A landscape with many valleys, sampled at points; each row gives a point and its height.
A ball rolls from a point to the lowest of its 2 nearest points, and stops where none of them is lower. Distance is the straight distance between rows; heights are no part of it.
gasur: [ 77  85 185 191 150 178 136 143 117 124  70 108 132 140 145 103 104 119
 107 117 123  98 146]  height 463
bilo: [ 94 126  90 140 182 137 149  81 133 195 170 101 152 125 153 158 110 119
 121 128 129 140 104]  height 626
Tapek: [ 46 123 187 133 116 142 132 164 133 116 105 108  96 112  83 117 113 106
 158 119 110 176 177]  height 508
Lurel: [107 130 136  96 135 135 118 147 173  71 128 135 126  55  73 100 114 143
 157 111 134 155 136]  height 254
nire: [131 140 150 114 147 145 126 108  79 114 139 115 158  98 132 104 100 132
 108 118  82  91 129]  height 725
dasi: [126 133  91 117 128 137 125  94 101 176 118 150 151 143 136 165 117 144
  72 100 162 115  81]  height 826
vatak: [174  91 109 131 124 146 114 130 171 202 140 175 153 152 169 123 149 124
 122  90 182 110 114]  height 782
Zasu: [101  94 171  76 114 151 116 164 130  73 111 139 147 118 117 149 143 128
 158 130 101 125 131]  height 772
Naf: [203 116 154 158  93 111  60 145 179 108 125 177 147 131 181 107 120 154
 143 117 143 112 121]  height 622
fima: [152 137 116 104 128  61 149 174 118 105 127 114 172  83 118 108  81 180
 155 146  92 122 105]  height 518
Sen: [146 109 116 125 154 147 205 141 113  90  67  89 102 164 106  97 156 118
  86 150 132 114 109]  height 872
nolut: [143 169 131  78 132  86  82 150  79 149 120 146  75  47  95 114 106 118
 135 106  97 155 179]  height 627
timu: [109 124  90 159 201 183 129  35 166 139 171  98 187 108 174 118 132 125
 126 131 144 115  89]  height 184
Pefor: [109 154 104 161 122  89 162 120 125 174 124 113 129 150 128 142 101 145
 105 144 147 156 105]  height 337
kob: [187  91 147 125 154 179 143 139 174  99  92 126  99 149 142  57 158 105
 123 106 139  99 150]  height 315
nudoz: [ 81 122 162 183 135  97 132 163 195 142 150 103 131 108 145 103  92 152
 191 147 132 166 146]  height 452
pezuk: [149 122  99 120 170 103 133 103 130 128 136 120 173 125 191 177 120 160
 119 171 125 124  62]  height 383
ves: [119 139 159 111 102 134 126 130 150 133 139 132  95 145 109 114 159 108
 149 130 135 164 157]  height 353
Deroz: [ 88 126 109 118 180 136 197 110 114 135  97  77 146 115 108 117 105 149
  91 148 124 141  77]  height 185
fak: [150 207  89 135  83  42 121 113  68 132 174 134 105 119 103 144 131 140
 140 154 124 150 141]  height 700
lafe: [147 121  86 179  43 113 123 167  82 188 108 171 155 165 106 130 120 130
 108  89 157  78 143]  height 424
kem: [ 91 109  75 172 168 158  76  81 172 117 158 138 112 105 129 212 119 115
 114 119 157 140 105]  height 567
bepo: [140 117 115 110 156 168 100  77 175  97 188 137 145 109 148 149 161 113
 155 138 134 128 115]  height 479
pedad: [146 123 125  96 112 174 121  82 113 121 125 162 177 147 140 131 145 143
  91 108 164  93  79]  height 810
musan: [128 121 196 110 108 187 133 126 141  77 146 127 136 140 109  76 161  98
 167 126 107 109 173]  height 405
puvo: [ 83 154 135  99 126 141 188 114  63 115 106  98 144 144  81 126 120 135
  90 143 120 132  99]  height 251
Nemi: [117 149 111  70 140  84 140 146 136  96 158 123 149  74 104 131 109 161
 187 153 114 148 108]  height 486
vuze: [154 140 148  79 150 149 122  90  93 159 192 127 161 101 138  80 120 119
 133  87  99  91 137]  height 693
tisub: [210 130 124 165  75  76 111 161 157 144 143 152 100 175 158 110 168 124
 153 136 138 123 156]  height 569
Fatup: [125 129 129  89 172 133 116  96 125 196 189 123 168 103 173 134 108 124
 135  99 114 118 118]  height 658
fef: [145 140 133  98 168 118  78  86 146  84 160 134 109  85 160 168 132 143
 146 168 114 155 107]  height 515
mafid: [126 125 145  79 115 121 160 131  77 123 140 111  87 186 123 143 206  90
 135 155  90 128 144]  height 755
nevo: [125  99 121 166 168 132 114 153 169 108  71 109  90  92 121 104 100 132
  96  99 137 143 136]  height 689
muv: [112 167 144  80 114  80  75 130  57 124  99 145  66 125 137 204 143 128
 122 163  99 173 133]  height 600
zalik: [162  96 120 106 110 151 104 108 159 149 148 188 199 147 181 146 151 151
 134 114 183  85  74]  height 797
fozom: [156 104 112 140 122  99 143 187 144 173  94 137 129 119 130  97 102 143
 118  91 140 124 131]  height 481
gopu: [164 134 105  98 160  90  98 132 171 147 124 139 102  77 136 114 110 150
 124 101 140 165 122]  height 742
bel: [104 123 154 157  76 142 160 157 127 170  87 155 173 154 114  97 108 149
 116 111 177 122 117]  height 409
Nuz: [157 106 110 150  37 119 125 178  55 158  79 155 129 194 124 124 170 108
 112 102 136  75 165]  height 465
refu: [148 112 115 130 169 187 151  99 120  68 147  96 104 135 102 115 161  68
 125 137  92  94 156]  height 290
depi: [ 73 135 131 127 121 180 176 135  79 124  85 106 135 139  70 111  96 110
  88  95 133 113 145]  height 312
leze: [137  78 125 159  70 158  93 178  73 135  75 164 166 164 129 160 127 106
 115 102 122  63 140]  height 511
Roko: [ 34 117 194 174 116 161 137 141 129 132 111 109 142 133 123 120  99 132
 135 128 131 138 146]  height 507
sudi: [ 86 161 167 156 129 161 131  82 114 114 182  99 118 133 112 116 128 100
 154 160  96 136 165]  height 101
musaz: [193 128  94 133  94  72 170 149 140 158 133 138 122 179 153  98 190 136
 129 131 154 121 124]  height 546
pasor: [ 81 164 124 103 131 132  99  96  97 114  99 135  75 127  99 200 133 123
  91 151 127 175 119]  height 639
tuf: [130 140 139 133 108 109 144 138 154  78 154 123 155 122 109 123 125 146
 177 170 122 137 124]  height 454
vimiz: [ 94  53 123 125 165 107  98 195 139 127 119 133 144  95 160 188 102 131
 146 114 101 102 121]  height 205
Gigol: [164 117 170 163 155 190 144 106 126 113  73 114  85 183 167  74 135 106
  94 128 138  91 145]  height 370
zadit: [149 187 113 103  78  98 140 117  58 100 147 130  74 149  74  90 185 104
 129 117 110 123 185]  height 234
fabot: [183 129 144 117 132  73 144 158 101 180 138 106 147 126 166  80 106 150
 130 125  85 103 126]  height 595
zuf: [119 124 130  84 107  91 129 147  52 183 143 120  90 174 141 179 171  98
 122 132  80 117 151]  height 724
tipeb: [156 111 101  89 129 164 175 140 126  84 121 117 107 140  65  94 174  88
 124 109 125 108 146]  height 221
dilal: [153  81 131  97 194 100 123 145 163 133 117 112 149 112 205 148 125 157
 133 153 100 130  77]  height 346
Gug: [167 139 115  83 115 141 143 107 140 121 141 138 114 143 109  92 181 117
 121  97 156 132 128]  height 288
fetu: [100 101  98 140 162  89 121 150 191 120 145 119 129 113 157 174 100 153
 165 163 141 160 104]  height 517
siv: [142 126 134 128 133 180 123 101 144 105 185 125 115 125 105  96 159  71
 157 109 114 111 177]  height 350
devog: [133 120 192 116 108 185 133 149 126 129  89 133 132 147 125  49 123 115
 129  73 137  96 169]  height 182
sufik: [135 104 109 135 143 118  84 166 161  39 134 145 123  58  93 150 121 133
 155 118 105 121 142]  height 196
sogu: [134 106 117 141  84  99 132 179 161 166 103 167 156 145 138 136 112 164
 136 118 181 132 105]  height 444
dud: [ 78 156 121 125 168 135 114 119  85 150 132 110  87  63  77 146  88  98
 114 107  98 153 158]  height 512
Mifi: [ 69 142 132  89 104 119 147 128  75 194 151 129 121 176 125 193 143 110
 128 135 119 144 131]  height 691
Kero: [ 91 118  75 133 189 152 133  86 172 136 186 107 193  65 126 121 107 131
 152 100 146 121 105]  height 250
Nideg: [159 113 157 153 126 111  70 148 207  98  80 158 115 112 167 116 113 168
 122 124 164 159 105]  height 645
Sabit: [110 135  49 167 182 145 118  64 170 170 159 110 109 113 131 164 112 115
  94 119 163 159 111]  height 597
rufa: [ 55 134 148  88  97 137 120 134 110 139 113 138  89 164 100 214 146 106
 131 146 137 185 132]  height 665
Sukib: [148 180  60 143  76  65 155  96  92 141 182 127 136 173 121 156 162 137
 131 160 148 125 111]  height 717
lisuk: [212 119 135 151  84 108  98 150 123 140 131 163 146 157 169  99 144 130
 126 110 119  81 142]  height 596
lolo: [122  97 135  50 119 116 136 172 114 111 130 125 112 141 108 172 168 110
 158 149  89 127 130]  height 779
pigo: [ 82 146 134 195 116 153 124  81 135  93 142 122 147 148 124 169 114 134
 124 176 139 138 104]  height 244
Pipa: [133  84  79 158 140  95 111 185 151  85 127 135 128  92 114 191 105 130
 149 136 112 115 127]  height 107
rimol: [112 162  90 120 103  62 133 123 115 147 191 138 143 152 142 191 108 150
 158 168 136 137 113]  height 731
lanu: [168 126  97  87  87 115 139 172 129  95  72 157 144 111  78  94 139 143
 108  82 150 116 114]  height 249
zuv: [124 180 125 120  91  97 127  81  97 160 174 143 167 154 164 153 119 163
 127 151 146 133  89]  height 746
Sena: [142 144 105 101  86 120 147 158 110  82 109 132  75 136  44 119 183  84
 136 116 126 144 174]  height 143
pap: [105 114  81 134 139 121 102 114 181 102 150 145 102 131 129 218 134 128
 141 159 165 160 106]  height 541
Bab: [167 183  92  92 113  56  92 121  95 139 141 151  73  86 104 140 141 128
 127 120 125 155 142]  height 672
Fekor: [142 182 144 137  77 139 129 118  73 102 113 129 114 147  83  82 122 112
 113 109 121 113 174]  height 311
turo: [141 152 138 104 161  94  77 109  96  94 137 131  57 108 156 202 146 123
 134 198  77 150 127]  height 556
pima: [132 129 158  63 135 163 159 149 146 129 106 124 113 109  88  43 124 116
 130  63 146 127 159]  height 67
bires: [113 146  87 114 121 139 148 106 109 160 110 132 104 148  87 143 142 115
  71  93 169 143 122]  height 843
pob: [141 139  97 147 130 115 135  89 151  82 145 132 198 145 158 160 129 167
 143 191 151 119  62]  height 408
teti: [151  96 150 147 149 127 135 152 198 129  63 118 104 126 157  90 128 155
 109 124 153 158 109]  height 666
Dipoz: [ 82 124 127 112 180 104 152 154  84 159 109  88 103  90 114 155  87 131
 106 140  78 150 129]  height 449
leg: [163 134 145 191 150 137  82  96 115 123 140 116  76 148 167 147 131  89
 106 144  86 123 163]  height 310
bapuz: [ 99 143 121 156 173  81 132 121 123 186 118  96 109 108 158 157  75 155
 100 153 113 170 108]  height 387
bapim: [ 74 138 209  97 128 163 144 132 138 111 135 105 119 105  96  64 130 116
 173 128 105 157 170]  height 459
gisa: [126 152 109 141  83 126 127 134  78 152 131 143 151 133  88 125 101 120
 109  84 128  99 147]  height 372
pigu: [113 139 140 127 125 124  87 158  91 122 118 130  98  94 107 145 106 106
 134 110  87 134 181]  height 570
fuzug: [149 115 118 175 161 161 103  78 182 113 193 108 101 131 161 135 165  87
 159 157 114 136 146]  height 439
refop: [131 111 177 185 124 167 141 141  84 108  49 109 109 183 150 107 117 116
  87 144 114  91 151]  height 417
segi: [134 138 133 137 151  80 144 157 133 158 166  96 146  84 141  97  84 144
 165 139  78 129 138]  height 555
zipig: [104 125 171 153 106 130 113 133 194 162 158 137 130 139 150 109 124 135
 177 127 158 160 149]  height 410
busin: [139 101 153 164  59 170 105 150 113 108  91 180 194 158 123 116 127 141
 130 119 153  70 121]  height 547
gop: [ 88 150 143 135 148  70 131 140 166 133 141 106 122  96 145 138  80 174
 179 179 121 182 116]  height 488
debag: [ 74 183 156 166 124 152 111  62 144  90 177 111 137 105 111 126 104 142
 157 172 129 161 121]  height 187
kune: [109 117 120 159 184 169 159  75 145 114 111  92 162 124 156 106 114 140
  97 149 134 118  83]  height 112
rogap: [125 128 132  48 120 148 149 159 130  79 107 138 149  81  61  83 126 140
 134  89 126 125 122]  height 177
Mokov: [100 126 101 116 109 112 120 153 120 144 140 145 159 108  96 162  95 141
 135 107 134 123 120]  height 371
Vub: [171 111 112  72 146 116 103 127 173 192 121 154 119 119 168 132 144 135
 101  75 163 144 109]  height 763
gem: [153 117 153 150 149 151  67  99 170 116 133 129  58 143 165 150 166  97
 126 145 118 157 155]  height 382
zufib: [179 107  93 180 135 102 164 157 142 170 122 116 129 157 150 101 136 116
 122 140 134 114 136]  height 519
givef: [136 115 171  67 109 161 115 142  81 102 113 132 156 127 129 112 138 122
 125 103  92  89 137]  height 751
ruke: [122 174 133 205  84 116 120 102 136 121 124 135 136 151 124 129 101 156
 112 159 154 150 120]  height 289
solap: [165 101 195 138 114 160 139 144 171 120  98 141 148 149 168  45 140 138
 139 120 142 112 136]  height 259
mir: [152 136 127 155  87 129 158 116 152  74 155 137 217 147 133 102 136 164
 170 181 147 101  89]  height 428
pabik: [126 119 126 141 184 139 126 116 159 150 129 103 102 101 146 105 119 120
 115 112 122 147 132]  height 716
gifo: [129 153 108 108 117 118 190 116  91 119  77 114  85 178  97 111 174 128
  76 130 154 133 114]  height 859
maniz: [ 87 122 122 150 133 144 134 117 147 159 172 140 192 105 128 125  93 141
 145  93 154 108 115]  height 313
Kag: [161  69 146 129 160  95  97 180 123 146 104 123 139 120 201 160 110 142
 116 134  76  97 116]  height 291
bodil: [162  92 102 132 153 158 145 119 141  74  80 128 120 142 120 136 161 117
  83 138 140 111  97]  height 883
Gudun: [ 78 119 146 160 118 181 196 136 109 171  80 120 135 175  98  93 110 121
 102 122 172 116 139]  height 363
tolu: [139 172 138 139 146 142 119  62  89 138 167 118  96 136 136 130 139 100
 103 143 108 134 144]  height 212

Call two points neighbours if one is among the 2 nearest of the other. Go from one point of each pair to the other, from neighbour to neighbour, staying as low as possible. Name the highest point that can't be avoided.
pima, Pipa -> Lurel
sudi, Pipa -> lolo
kune, Sena -> gisa

Where does a ball stop that starts at each point below?
Zasu -> Sena
pap -> Sena
Vub -> kune
tisub -> kune
fabot -> kune
Nemi -> Pipa
zuf -> sudi
Sukib -> sudi
Roko -> pima
